Each row is a point on a landscape with many peaks, with its height.
From any point a climber takes the steepest step (rise divided by distance) to one of its 2 nearest points. It stops when none of these is higher. Distance is the straight distance between rows; heights are no part of it.
K_252: [124 128 160 130 138 134 167 212 168 174 136 102 144  95 100 164 102 145
 102 159  90 164 116 107  83 152 124 114  88  88 109 149 146  85 113 146
 110 117 113 100 135 134 106 147 126 153  98 145  86  87 123  88 202  99
 148 108 106 115]  (h 28.7)
K_341: [124 135 124 133 138 132  91  94 122 115 141 163 108 143 178 155 132 158
 145 134 156 134 133 111 133 132 125 130 190  88  89 112 139 209 149 151
 173 174  74 146 170 164 122 144 130 160 138 181 127 151 138 224  77  97
 116 160 109 153]  (h 18.1)
K_196: [122 149 128 144 168 141 111 129  95 149 186 139 112 120 174 172  81 164
  75 151 121  93 132 110 110 146 120 145 135 114 119 162 113 109 102 124
 138 149 162 101 167 219 160 118 127 147 136 113 145 162 138  92 128 118
 117 169 128 124]  (h 28.0)
K_938: [148 142  98 126 167 100  58 132 157 162 167 145 109 125 161 142 120 148
 136 126  89 122 107 116 134 121  89 141 186 125 126 147 157 134 121 111
 150 141 137 180 137 133 151 147 124 111 130 139 107 117 124 123 149  92
 129 117 103 131]  (h 38.5)
K_446: [144 121 182  96  97  63 165  78 161  66  49 123 138 107  74 105 126  72
  81 107 131 130 200 108 129  97 168 103 109 164 110 184 105 128 116 141
 124 122 139 114  83 141 175 145 158  66 198  94 113  76 158  52 131 131
 143 103 160 144]  (h 26.9)
K_289: [135  80 146 110 109 120 168 103 148 160 134 152 190 139  71 141 139 114
 140 120 114 135 151 119 108 156 136 171 130 118 175 119 101 137 156 120
  85 138 132 127 120  69 125  88 119 151  46 123 155 164 183 119 153 141
  61  80 115 120]  (h 39.7)
K_928: [154  94 145  62 149 115 139  46 108 123  62 122 122 137 173 146 130  98
 108 131 130  98 187 121 142  92 125 109 148 145 134 135  75 141 140 158
 114 108 171  86 120 207 182 115 149 117 184  73 174 130 159 115  72 133
 161 174 170 150]  (h 37.3)
K_371: [104 117 142 106 120  76  99 137 112 104 117 181 135 130 139 104 161 131
 121 106 131 166 147 110 132 111 138 125 168 143 167 140 120 195 121  90
 163 173 102 193 109 148 148 161 120 180 106 201 100 126 167 171 122  94
 158 101 161 116]  (h 15.1)
K_748: [149 105 126  92 149 114 130  98 107 121 105 124  87 168 183 150 136 140
 136 137 141 145  88 132 169 119  96  94 175  84  77 122 149 176 139 169
 143 138 119 106 165 152 138 141 140 161 205 142 158 130 142 222  34  99
 122 140 118 132]  (h 19.4)
K_882: [123 124 129 108 132  56  92 131  80 119 172 144 121 112 139  86  90 117
 136 141 155 172  76 122 171 126  78 104 168 122 165 160 140 162 141 118
 152 125 130 168 158 132 150 125 112 177 108 150 104 154 159 159 132 129
 135 121 102 102]  (h 37.0)
K_694: [113  89  81  37 137 129 133  96 124 176  93 134 140 122 150  90 133 118
 139 103 123 131 118 126 203 132  50 135 124  83  86 109 118 126 109 129
 108  90 138  36 184 110  72 126 138 175 147  93 136 164 163 133 129 197
 135 134 124 163]  (h 29.2)
K_314: [127  96 144 133  95  81 132  94 114  88 129 158 112 149 116 102 153 122
 137 134 132 162 135 147 147 149 136 115 132 117 139  92 116 151 141 109
 119 129 113 161 147  86 126  91 117 107  95 169 137 114 133 158 157 113
  90  95 116 136]  (h 37.1)
K_409: [103 145 130  78 107  93 149 144  82 166 155 152 145 110 136 126 129 137
 151 118 138 112 143 144 126 114  85 140 149 116 149  91  95 166 155 115
 127 170 139  73 152  80  96  75 151 196  55 100 150 144 180 146 114 175
  71 115  90 150]  (h 23.1)
K_398: [131 179  98 163 138 182  92 123 104 151 194 159 113 111 129 114 151 128
 172 132 135 116 133 155 111 160 141 172 148 122 146 105 154 157 195 105
 151 175  86 177 138 112 122 137 114 149  77 136 123 152 128 190 102 144
 103 149 106 126]  (h 23.6)
K_419: [109 106 102  86 124 114  75 100  97 111 128  94 133 164 146 164 116 163
 100  80 100 102  77 105 164 108 138 145 118 164 100  92 114 105 112 205
 120  80 161 110 110 152 151 137 119  79 153  99 123 154 107 135 100 107
 137 126 142  99]  (h 25.3)
K_626: [106 143 140  73 133 101 134 192 122 182 177 140 156 101 126 126 131 132
 148 102 144 102 113 139 116 128 101 130 149  86 128 113 109 109 143 139
 127 165 155 102 145  88 108 111 155 180  56 113 148 122 164 127 145 125
 111 119  71 154]  (h 24.6)
K_91: [141 112 134  66 134 105 136  56 123 106  79  90 139 110 128 151 133  98
 113  95 116  92 175 125 141 114 138 122 107 186 137 123  98 132 126 184
 101  78 188  80  99 169 172 116 140  71 174  45 135 122 134  85 115 139
 159 152 167 137]  (h 40.8)
K_943: [125 143 125 216 110 160 118 115 149  90 102 158 108 164 125 136 150 150
 138 127 117 123 185 131  75 144 149 117 136 136 126 135 153 114 128  79
 142 146 100 172  87 139 147 153 115  84 144 166 122 102  80 120 124 115
 129 123 155 131]  (h 40.3)
K_351: [154 148 140 163 117 107 158  95  92 116 108 154 127 146 115 100 130  85
 114 127 130  81 135 126  89 108 140 153 129 167 166 138  87 149 139  80
 129 147 152 162 134  94 131 131 179  69 152 106 160 160 146  73 133 131
 105 125 151 124]  (h 6.6)
K_525: [132 150 114 103 153  56  90 200 140 127 112 153 117 106 123  82 142 114
 146 145 116 178  85 134 127  94  87 103 154 143 142 163 170 123 125  63
 172 149 126 195 119 124 133 170 152 145 135 165 105  76 122 158 130 114
 203 130 112 141]  (h 13.3)
K_782: [138 138 194 176  93 130 153  98 117  82  33 133 150 117 113 116  72  80
 114 146 162 112 175 126  90 111 152 110 142 160 153 177 116 134 142  79
 132 130 127 162  55 141 191 132 127 106 168  98 132 126 139  64  96 144
 154 128 180 107]  (h 8.5)
K_72: [150 151 128 138 160  85  90  61 112 113 164 129 101 145 165  79 140  89
 114 121  98  78 123 142 184  94 102 146 175 189 115 160 114 127  93 108
 169 139 171 153 147 160 157 179 159  87 182 113 148 169 117  81 131 113
 119 146 129 129]  (h 29.3)
K_520: [109 150 112 118 107 133 139 125 154 189 106 131 126 135 158 162 166 142
 170 113 104  77 144 144 116 113 134 141 153 150 130  74 116 123 146 119
 118 155 148  86 114  60  80 108 146 109 109  84 150  73 137 108 120 160
  93 121 126 185]  (h 32.3)
K_814: [130 120 110 144 163 125  97 111 105 127 137 102 101 132 190 187 100 176
  88 149 106 123 118 117 118 143 145 114 119 144 100 134 111 119 111 155
 151 109 136 121 156 199 129 120 115 102 146 120 135 107 120 132 135 113
 125 178 161 142]  (h 30.6)
K_47: [118 116 156 152 122 150 139 147  79 134 153 139 153 111 129 144 105 116
 129 107 143 124 133 110 104 175 151 145 141 126 163 140 107 126 138 106
 142 153 131 157 121 153 158 114 114 143 104 144 115 146 154 129 137 130
 146 154 152  85]  (h 36.1)
K_799: [142 151  83 152 150 176  75  90  92 147 191 157  90 139 148 129 133 136
 144 147 143 106 119 146 147 147 151 178 117 138 129  79 150 145 162 104
 140 137 103 147 177 170 117 109 101 127 115 129 146 166 101 210  98 156
  93 186 123 139]  (h 22.1)
K_976: [148 126 142 126 152  99  99 131 107  99 116  94 142 107 150 126  64  90
 116 133 129 122 121 112 168 129 139 121 142 149 155 159 154  96 127 148
 146 117 171 156 106 187 192 137  97  99 180 125 127 115 152 129 120 121
 177 163 150  93]  (h 42.9)
K_168: [143 161 106 153 160 183 131 194 171 141 169 130 114  96 121 156 116 143
 114 158 158 170  99 118 113 140 178 107  85 100 106 113 146 149 128 178
 125 113  71 154 136 131 115 145 136 124 123 168  77 137  88 196 157  59
 149 167 115  75]  (h 34.4)
K_998: [116 124 135 176  99 189 161 183 133 116 140  76 154 119 112 146  91 166
 125 145 122 177  73 127 133 136 142 118  81 167  98 121 138  87  85 188
 119  90 126  95  67 122  79 147  98 119 156 127  84 135  49  95 112  87
 160 131 153  50]  (h 13.4)
K_358: [150 127 122 246  99 175 142 133  87  39 121  52 133 116 146  96  85 144
 118 147 132 151 144 139 110 154 161 106 120 179  73 172 147 128  67 102
 163 117 119 143  57 169 139 136  89  73 185 118 159 133  64 100 105 137
 146 107 187 117]  (h 10.4)
K_382: [129 154 109 209 123 154 138 144 125 119 181 133  96 160 103 109 172 134
 144 122 123 118 109 170  98 147 145 153 123 128 153 118 164 129 122  78
 116 140 138 160 120  72 119 101 127  93 116 119 146 136  76 105 148 142
  89  85 118 140]  (h 31.0)
K_603: [143  98 133  61 153  79 143 161 136 111 149 116 136 143 135 139 109 121
  98 136 151 154  89 109 179 111  84  96 109  94 106 193 118 106  89 195
 120  83 197  98 161 145 122 121 133 142 159 146 101 153 161 112 138 100
 159 137  83 140]  (h 19.0)
K_125: [121 102 101 115 141 192 119 100 186 185 112 119 144 115 112 159 166 139
 166 149 121 157 143 117 133 156 133 142 112 111 114  89 148  93 168 152
 102 131  95  71 189 138  88 112  89 135  57 128 124 105 146 170 148 165
  87 156 115 160]  (h 43.5)
K_186: [126 145  86 124 135 110  66  79  88 114 154 102 100 156 163 121 119 126
  99  94 101  83  90 130 164  99 121 144 153 189 106 135 117 119  88 168
 151  99 175 147 131 171 146 149 140  79 172  87 144 173  97 106 109 120
 135 141 139 135]  (h 27.3)
K_18: [114 120 169  97 140 141 145 149  88 147 103 111 140  96 152 152 102 127
 137 118 157  98 159 110 105 121 136 105 143 117 140 130  93 121 156 146
 145 145 150  95 152 158 131 117 109 166  89 127 132 103 181 123 131 144
 163 171 137 143]  (h 33.7)
K_555: [ 99 108 140  94 144 129 156 170 175 190 126 109 172  81 106 120 137 129
 171 136 115 110 135 135  83 153 115 130 148 110 117 113 113  79 170 128
 119 163 130 111 126  74  98 139 135 184  45 110 166  92 167 125 155 130
 110  99  80 178]  (h 26.3)
K_43: [126 154 148 110 125  64 147 180 128 113  85 165 141 114 118  77 180  85
 133 128 124 144 128 130 107  97  99 104 167 164 185 186 122 112 125  44
 140 135 139 173  81 115 146 169 179 130 150 134 131  76 102  88 135 111
 173 112 127 132]  (h 12.4)
K_319: [124 162  93 178 122 173 112 162  72 101 147  68 134 109 132 107  79 121
 109 109 123 100  74 145 120 148 152 150  90 190 116 147 139  80  84 145
 152  98 166 156  97 145 130 166 117  96 158 111 119 173  75 110 122 129
 155 145 165  81]  (h 52.4)
K_453: [125 144 128 172 123 101  83  89 119  90  92 143  91 138 167 146 122 160
 108 152  96  99 159 126 104 127 157 124 144 163 129 131 141 119 128  98
 151 129 131 153 125 177 165 144 104  76 144 137 146  66 112 101 130 114
 112 144 158 150]  (h 35.2)
K_235: [125 172  86 139 115 150  84 102 121 192 155 168  87 160 196 151 166 143
 163 124 116 101 133 149 161 107 120 178 178 138 109  75 128 170 124 104
 137 164 148 120 133 102  73  81 139 120 135  90 157 108 121 163  96 152
  76 127 113 167]  (h 37.2)
K_359: [158 105 131 108 150 111 117 205 138  99 151 121 135  88 131 136 126 120
 114 112 128 189  95 101 132 139 136 149 117 125 135 170 138 156  99  95
 154 152 136 196 119 148 157 133 109 139 167 183  87 122 138 172 165 106
 189 144 137  82]  (h 15.0)
K_361: [121 130  90 161 127 167 109 102 126 145 189 145  82 179 116 161 167 141
 119 110 121  93 108 144 121 125 168 188 116 123 147 100 133 118  95 102
 106 115 158 130 140  94 109  77 114  88 108 111 119 152 100 143 136 140
  62  97 146 167]  (h 35.0)
K_8: [126  94 164  82 109 100 170 153 139 145 125 163 197 103 104 118 148 111
 125 107 110 158 139 122  96 148 104 147 144 117 179 156 112 127 144  71
  95 147 135 170  92  93 150 123 144 177  65 124 139 123 156  97 188 100
 102  71 106 105]  (h 35.6)
K_87: [119 185 124 164 115 187 129 182 108 141 153 143 109 114 123 118 146 159
 172 137 182 133 136 170  90 158 132 113 119 110 128 106 183 150 189  99
 138 160  93 152 136  95  98 118 118 158  76 127 121 106 119 167  96 153
 110 140  94 161]  (h 25.1)
K_918: [143 142 117 178 149 150  98 182 115 108 149  78 119 100 138 121  46 118
 105 168 138 140  82 109 151 146 158 135  83 181 117 146 163  96 102 164
 147 104 133 155 110 185 150 165  83  95 189 148 118 132 112 157 136 106
 169 163 164  82]  (h 47.3)
K_223: [113 158  85 152 149 162  86 185 149 178 204 117 126 133 153 196  93 175
 110 136 118 107  68  80 102 116 148 154 132 147 113 118 105  96 106 181
 113 128 141 120 115 143 116 163 120 135 118 120  78 149 109 124 151  80
 160 131 129  88]  (h 38.6)
K_866: [150  82 126  57 130 128 120  66 112 135 100 115 114 163 161 135 145 124
 137 102 114 137 137 138 182 123 106 117 164  93  98  90 115 153 137 171
 137 117 108  74 163 129 107 109 138 134 169 122 177 124 147 197  86 123
 128 146 133 130]  (h 20.7)
K_614: [126 175  87 126 112 166 105 105 161 160 150 157  98 128 171 172 170 154
 162 135 143 140 149 150 147 120 150 150 146 114 108  75 173 171 141 128
 108 159 111 116 147 122  69  70 130 104 105 134 106  88 103 209 116 150
  61 144  76 203]  (h 43.0)
K_140: [131 120 138 103 123 125 162 107 131 137  84  81 157 111  98 142 128  96
 135  78 125  60 147 130  89 119 125 127  96 154 151 106  91 106 137 149
  95 102 186  86 102  85 116 140 145 101 136  58 138 138 123  53 129 153
 150 129 160 145]  (h 46.3)
K_56: [138 115 137 120 155  78  92  96  80 109 124 132 114 152 162 103  84 104
 123 151 136 122  96 129 191 118  85 107 166 130 145 148 131 119 135 141
 146 116 162 145 162 182 177 129 111 134 174 135 143 150 156 147  83 123
 139 163 124 113]  (h 40.0)
K_389: [118 138  95  88 149 177  99 137 135 143 154 168  92 116 135 137 103 160
 101 144 181 140  91 119 170 115 155 122  97  68  91  86 136 160 120 190
 114  80  95 101 201 120  94 107 121 170 112 137 129 183 112 202 116 108
 101 172  99  93]  (h 27.6)
K_427: [100 161 119 130 147 159 143 196 182 206 176 112 127 119  74 166  98 170
  89 171  94 138  76 128  99 119 137 135  60 114 110  93 133  86 118 200
 103  97 117  66 145 119  79 155 132 161  86 113  84 128 109  90 185 106
 113 100  93 122]  (h 25.2)
K_810: [116 102 143 170 122 168 173 118 178 113  85  89 155 160  85 126 150 152
 182 148 103 115 154 162  89 140 106  81 107  93 130 128 160 110 160 119
  98 102  94 113 102  95  90 115  95 136 111 120 152  96  85  69 116 175
 145  97 122 147]  (h 23.8)
K_929: [120 173 113 155 118 167 132 186  84 143 138 111  86 115 126 114 106 158
 139 132 166 120 100 164 116 135 132 108  82 131 121 102 167 119 149 139
 138  90 107 124 170 100  89 107 111 148 105 108 122 107  96 150 122 161
 118 168 120 136]  (h 27.4)
K_753: [123 147 132 198 110 155 103 144 145  69  93 155 141 166 113  84 158 137
 141 122 129 139 181 144  95 108 104 106 138 119 119 153 154 149 117  48
 140 156  92 197  57 119 144 155 134 112 160 164 145 126  63  78 109 128
 170  86 159  97]  (h 45.1)
K_911: [132  73 176 106  89  57 137  81 142  65  71 125 131 157  83 116 147 102
 113 116 131 162 164 117 179 110 150 113 128 113 140 110 113 153 140 129
 125 143  73 158  98 133 175 121 128 118 116 199 136  94 178 156 130 104
 138  80 141 103]  (h 32.1)
K_561: [116 113 104  98 143 116  92 116  80 103 174 157  71 138 152 112 114 156
 107 133 163 145  73 130 172 135 108 125 126  78  95 102 122 181 111 143
 136  92 122 122 202 120 118 108 112 158 154 140 134 197 108 197 101 116
  86 141 100 118]  (h 30.5)
K_239: [123 147 157 110 131  45 113  95 120 119 133 197 120 137 165  84 158 105
 112 138 110 123 134 108 171 103  87 117 205 167 151 178  98 154 120  93
 144 151 146 153 141 148 170 152 156 109 178 137 128 120 144  88 140 106
 110 129 110 119]  (h 31.9)
K_204: [124  69 150  73 142  66 119 112 138 108 106  90 126 109 127 110 109 125
 128 134 109 157 122 129 189 129  97 101 102  99  84 153 119 116 101 170
 127  81 114  94 191 136 131 123  95 131 168 136 116  91 172 118 165 145
 142 131 104 170]  (h 16.9)
K_41: [130  85 183 145 111 123 185  77 170  86  39 110 167  89  64 129  98  84
 120 119 103 128 187 102  81 152 132 125  99 128 134 172 112 116 130 109
 107 108 107  99 113 121 154 133 120 107 176  92 108 108 145  40 145 183
 122 101 162 159]  (h 30.7)
K_639: [121  72  92  66 154 126 126  52 157 197  83 133 150 116 158 104 155 131
 156 126  77 114 185 120 160 140  66 154 157 114 103 110 106 146 120 131
 106 122 119  39 165 119 109 131 139 122 164  74 151 126 176 120 143 195
 127 113 152 171]  (h 32.8)
K_5: [107 164 136  98 120 101 134 125  42 164 144 161 123 126 168 127 124 137
 126 110 154  91 151 130 136 118  56 123 154 132 161 130  96 151 137 100
 113 169 182  62 158 139 137  95 170 187 112  90 153 176 154 126  86 165
  94 148 112 168]  (h 24.8)
K_222: [133 180  95 157 137 213 141 160 179 171 185 138 110 114 118 180 153 173
 134 157 159 157 110 136  91 126 198 138  74 114 117  74 147 114 124 197
  94 109  74  86 155 135  91 122 144 139  98 137  74 136  94 174 148 104
  92 165 104 111]  (h 39.0)
K_253: [155 108 169  53 134  69 144  57 131 100  63 129 116 160 121 119 152 105
 122 123 133 108 190 119 189  77 131  89 170 130 132 156  91 134 140 179
 123 145 150  85 113 169 186 123 149 119 199 109 155  89 201 125  78 139
 165 130 132 145]  (h 34.6)
K_950: [132  91 192  85  94  50 144  82 161  88  39 142 156 136  81 111 139  69
 112 114 120 158 178 102 152 110 157 104 135 133 137 160 112 125 138 116
 119 132 113 145  79 130 186 141 127 108 156 149 122  71 181  89 144 125
 145  78 147 130]  (h 29.1)
K_497: [137 115 131  49 127  63 130 103 106  92 124 119 135 134 120 114 139  90
 116  85 137 109 115 127 185  93  98 122 133 126 138 153  93 103 114 170
 129  80 199 113 146 116 133 114 158 101 152 113 142 148 140 113 123 112
 142 133  99 147]  (h 20.8)
K_420: [107  97  82  41 126 146 136 113 120 143 131 159 125 133 133 101 133 135
  95  86 131  92 116 120 168 118 105 154  74  65 113  98 103 131 106 126
 110  72 155  46 175 103  64  98 136 163 102 121 141 184 148 136 146 194
 112 123 128 136]  (h 26.1)
K_541: [136 110 167  83 133  92 157 192 143 136 129 129 175  87 112 128 114 117
 109 136 106 174 115 116 111 143  92 120 117  92 139 172 136  90 112 103
 111 117 140 152 130 126 137 127 123 160  89 144 100  97 146 110 194  96
 146 103 100 131]  (h 32.0)
K_385: [125 130 140 224  95 205 165 158 141  69 129  73 146 128 137 131  93 163
 143 166 151 172 154 123 120 133 138  94  93 126  84 162 155 107  86 139
 132 105  84 108  71 161 101 121  81 115 159 163 115 115  41 101 116 123
 164 139 167  89]  (h 11.8)
K_535: [142 118 115  97 170 105 124 192 167 152 162 105 131 138 121 143  80 138
  74 153 139 156  66 107 165 112 140 104  94 128 104 162 119 145  95 216
 129  81 154 112 144 144  95 138 119 122 164 151  84 134 148 139 148  74
 177 133 114  87]  (h 17.3)
K_458: [110 136 119 127 138 167 159 161 151 204 137 123 135 136  91 152 178 146
 181 120 133  75 149 160  83 140 147 147 128 117 148  81 124 120 165  95
 108 178 142  77 119  53  82 104 138 154  75  99 172  91 158 142 113 175
  72 110 108 185]  (h 29.0)
K_490: [154 148 139 201  96 110 133 101 111  72  79  78 122 116 114  93  76 104
 113 150 117 121 154 140 101 133 156 119 130 188 119 161 151 111 113 105
 148 130 130 168  38 160 193 147 107  67 201  96 158 111  95  92  87 139
 165 110 177  93]  (h 9.4)
K_205: [128 147 141 145 117 159 181 168 109 132 123  62 167 104  90 161 127 128
 111 108 139  66 132 145  72 147 116 110  90 126 162 150 124  85 115 142
  89 107 187  77  77 102 121 159 145 134 142  75 137 146  81  27 128 146
 133 127 137 122]  (h 52.2)
K_549: [129 163 117 188 125 164 148 193  72 112 154  74 145 127 118 114 120 137
 121 107 129  89 108 153  86 137 123 108 123 147 147 169 151  96 114 115
 120 107 170 139  84 119 113 154 136 127 152  92 138 152  66  53 131 136
 142 125 144 101]  (h 58.0)
K_500: [119 111 129 128 127 210 163 161 185 155 154 123 166 109  84 141 159 135
 158 143 140 185 122 131 102 174 152 134  86  75 132 113 160  87 177 145
  82 135  99 128 139 108 114 108 116 160  30 133 125 140 123 165 149 123
  96 124  73 123]  (h 50.0)
K_848: [142 140 176 134 105 107 160 106 120 126  58 178 161 143  98 101 118  76
 125 163 160  99 178  88  76  91 133 119 150 168 197 143  78 154 182  94
 100 162 129 161  91  96 166 141 172 108 135 118 136 119 184  56 110 128
 133 105 156 101]  (h 7.6)
K_291: [112 149 132 110 151 121 121 139  59 149 170 146  90 132 180 135  85 155
  79 147 146 105 102 116 122 123  62 122 128 115 121 154 123 134 102 125
 131 146 163  81 203 182 147 112 144 184 132 114 128 207 139 127  94 146
 103 157  97 129]  (h 26.4)
K_259: [114 100 108  77 114  89 138 104 112  99 133 143 139 153  99  92 127  86
 114  79 137  97 110 142 163 105 115 153  99 110 151 117  75 115 113 129
 114  80 173 121 145  71  97  99 150 116  97 118 153 184 137 127 147 138
 114 105 107 133]  (h 22.8)
K_7: [128 133 119 178 127 226 166 154 214 149 169 109 157 122 108 163 161 154
 175 155 138 179 120 118  76 151 160 119  93  96 108 105 155  77 148 176
  79 132  84  96 115 124  92 133 133 146  85 153  75 117  80 139 136 117
 120 133  92 113]  (h 44.4)
K_835: [129  79 171 163  91 155 167 104 143 115  80 131 169 125  95 142 104 105
 139 117 147 154 164  99 106 161 154 123 129 114 146 133 121 113 153  94
 112 139  94 144  90 117 154 104 101 141  99 150 117 116 154 116 124 136
 131 115 152  90]  (h 39.3)
K_620: [124 133 117 129 103  98 104  79 150  87 114 169  92 155 144 113 191 124
 140 149 139 153 160 152 163 125 150 134 152 105 130  67 126 182 150 141
 121 177  82 152 145 109 125 114 149  89 104 179 138 109 116 217 123 106
  83 107  81 150]  (h 43.1)
K_913: [140 121 135 157 115 136 150 147 170 134 104 129 143 147 105 112 161 146
 167 157 109 145 128 166  99 154 105 107 129  97 143 124 177  96 161 103
  94 116 120 155 104  77 108 117 128 129  80 139 151  79  90 110 130 127
 110  80  92 152]  (h 26.8)
K_690: [135 132 158 121 120  98 112 140 118 105 104 183 142 105 111  86 155  87
 121 106 103 160 135 106 123 113 114 150 147 178 176 166 124 167 121  26
 148 177 111 195  87 128 171 159 142 149 173 172  99 120 134 107 149 114
 162 101 155  89]  (h 13.8)
K_429: [146 159  94 137 174 120  65 174 147 182 198  91 111 112 157 149 108 146
 114 114  86 107  68 102 110 124  97 162 147 158 115 144 169 117  92 130
 140 117 132 172 105 129 129 173 130 126 143 119  68 141 106  99 178 101
 180 123 127 126]  (h 42.8)
K_16: [128  98 136 154 110 185 174 134 131 126 177 145 157 137  67 139 145 129
 148 125 143 154 130 139  97 177 162 158  81  84 173 100 142 122 148 110
  86 149 114 126 126  89 125  79 105 153  57 136 123 166 121 162 141 157
  85 104 118 100]  (h 44.8)
K_945: [128 113 123 139 123 135 151 187 163 105 139  75 121 115 100 135  97 137
 103 135 119 186  59 123 154 137 161 118  58 152  85 118 143 105  78 213
 122  64 125 113 133 122  86 137 106 121 153 154  85 120  93 136 162  69
 148 122 133  88]  (h 15.2)
K_789: [110 125 106 132 118 177 132 147 145 138 216 161 123 149  98 182 136 147
 101 102 129 113 117 116 118 151 173 191  88  77 143 103 126  88  96 115
 100 129 149 102 136 114 122  88 118 113  90 132 120 165 111 131 148 143
  72 104 131 108]  (h 39.4)
K_995: [117  78 103 116 145 156 109  63 182 163  78 112 142 116 127 153 150 139
 159 132  77 136 172 115 134 161 133 135 113 130 106  86 130 109 149 135
 109 115  86  64 160 141 122 134  93 111 120 106 129  76 152 136 149 193
 125 147 171 167]  (h 38.1)
K_697: [ 97  92 180  94 111  98 149 137 164 136  67 129 166 104  91  96 149 101
 178 114 132 151 145 133 114 141 117 115 149 117 132 127 109 122 176 128
 153 143  90 150 112 101 106 128 124 190  44 153 135 101 175 144 122 138
 157 107 116 165]  (h 24.1)
K_778: [ 90 153 153 135 103 135 125 171 121 114  74 138 126 115 116 113 130 141
 172 124 180 172 147 147 113 141 133  88 124 104 136 121 166 150 174 111
 149 141  77 175 127  98 113 133 117 184  44 179 103 105 141 181  98 125
 148 137 113 154]  (h 23.2)
K_430: [120 144  93 153 104 139 109  65 142 115  94 153  72 170 170 161 189 156
 138 132 129 118 175 146 122 116 168 137 123 136 112  75 151 137 126 109
 127 157  75 120 138 168 114 109 128  66 112 165 134  78 104 192 117 129
  86 144 135 193]  (h 53.8)
K_917: [116 140 114  78 148 156 135 167 104 181 115 102 104 105 145 133  90 144
 110 123 142  97 112 141 141 107 126 110  81 127 126  96 106 100 130 176
 128  89 143  62 174 146  82 124 122 173 115 100 125 128 149 113 142 162
 154 182 133 128]  (h 30.8)
K_930: [159 155 123 196 135 143 128  85 118 114 129 114 125 133 133  98 134  86
 127 129  80  75 144 142 105 123 153 168 137 196  85 151 131 126 114  80
 215 152 113 187  85 161 162 192 128  94 162 130 144 155 111  98 144 128
 137 151 180 129]  (h 4.7)
K_447: [157 176  92 208 124 140 125  81 100 117 124  93 108 159 121  96 154 102
 108 136 111  55 112 168  99  92 159 160 127 219 135 135 105 135 113  78
 159 133 147 163 126 104 124 165 174  64 158  70 176 166 109  68 125 148
 114 118 159 152]  (h 5.6)
K_452: [141 170 103 125 180 162 101 207 163 200 215 150 111 102 133 166  96 146
  94 146 146 150  80  90 119 118 153 137 121  91 107 122 120 138 116 158
 141 146 105 134 147 153 141 162 141 144 121 147  92 166 135 157 157  72
 171 146 114  60]  (h 35.7)
K_539: [130 120 116 116 160 104  88 151 146  88 143 151 117 120 151 133 143 140
 127 125 147 180 127 110 145 124 130 124 147  99 117 138 161 194 134 118
 155 167  85 207 128 153 159 162 122 127 124 210  92 126 142 213 136  82
 159 143 123 114]  (h 16.5)
K_514: [141 113  94 118 122 125 103  86 136 134 122 112 107 161 128 136 152 135
 138  89 106 113 106 133 158 127 151 133 138 134 115  60 127 104 145 192
 126 110 122 138 128 109 130 109 140  75 130 131 153 119 104 168 109 111
 131 121 127 113]  (h 23.0)
K_773: [118 108 126  72  94  47 128  92  85  99 139 153 102 146 143  86 137 124
 148 145 150 190  82 138 202 112  81  90 169 110 135 114 111 188 125 149
 141 117 120 129 171 103 129 101 133 179 134 139 145 151 149 190  77 108
 101 110  94 123]  (h 34.0)
K_523: [122 159 137 142 140 101  84 121 134 146 167 190 119 131 160 111 157 126
 133 144  99  94 156 114 139 126 113 153 205 144 160 142 117 147 139  65
 148 192 124 157 134 117 146 150 147 145 120 144 133 125 156  96 149 118
  81 111 106 126]  (h 34.8)
K_538: [129 137 149 187 107 131 174 161  97  66 104  87 147 151 119  78 123 125
 142 129 151 115 152 165  91 104 103  74 144 108 138 182 145 140 106  75
 145 101 133 166  80 110 105 127 136 123 147 126 155 119  80  55 119 143
 165 119 153 123]  (h 51.3)
K_754: [146  68 165 188  91 140 203  76 157  86  80 107 144 132  82 139  92 109
 121 119 125 151 161 124 109 155 148 129  77 125 120 126 121 118 106  96
 111 127  93 103 109  97 130  88 102  97 152 119 122 122 122  89 120 157
 112 105 170 126]  (h 34.9)

For each start below, name the point where the climber stops.
K_5: K_549
K_514: K_429
K_385: K_500
K_773: K_549
K_778: K_835
K_398: K_835
K_420: K_500
K_447: K_500
K_252: K_500
K_253: K_549
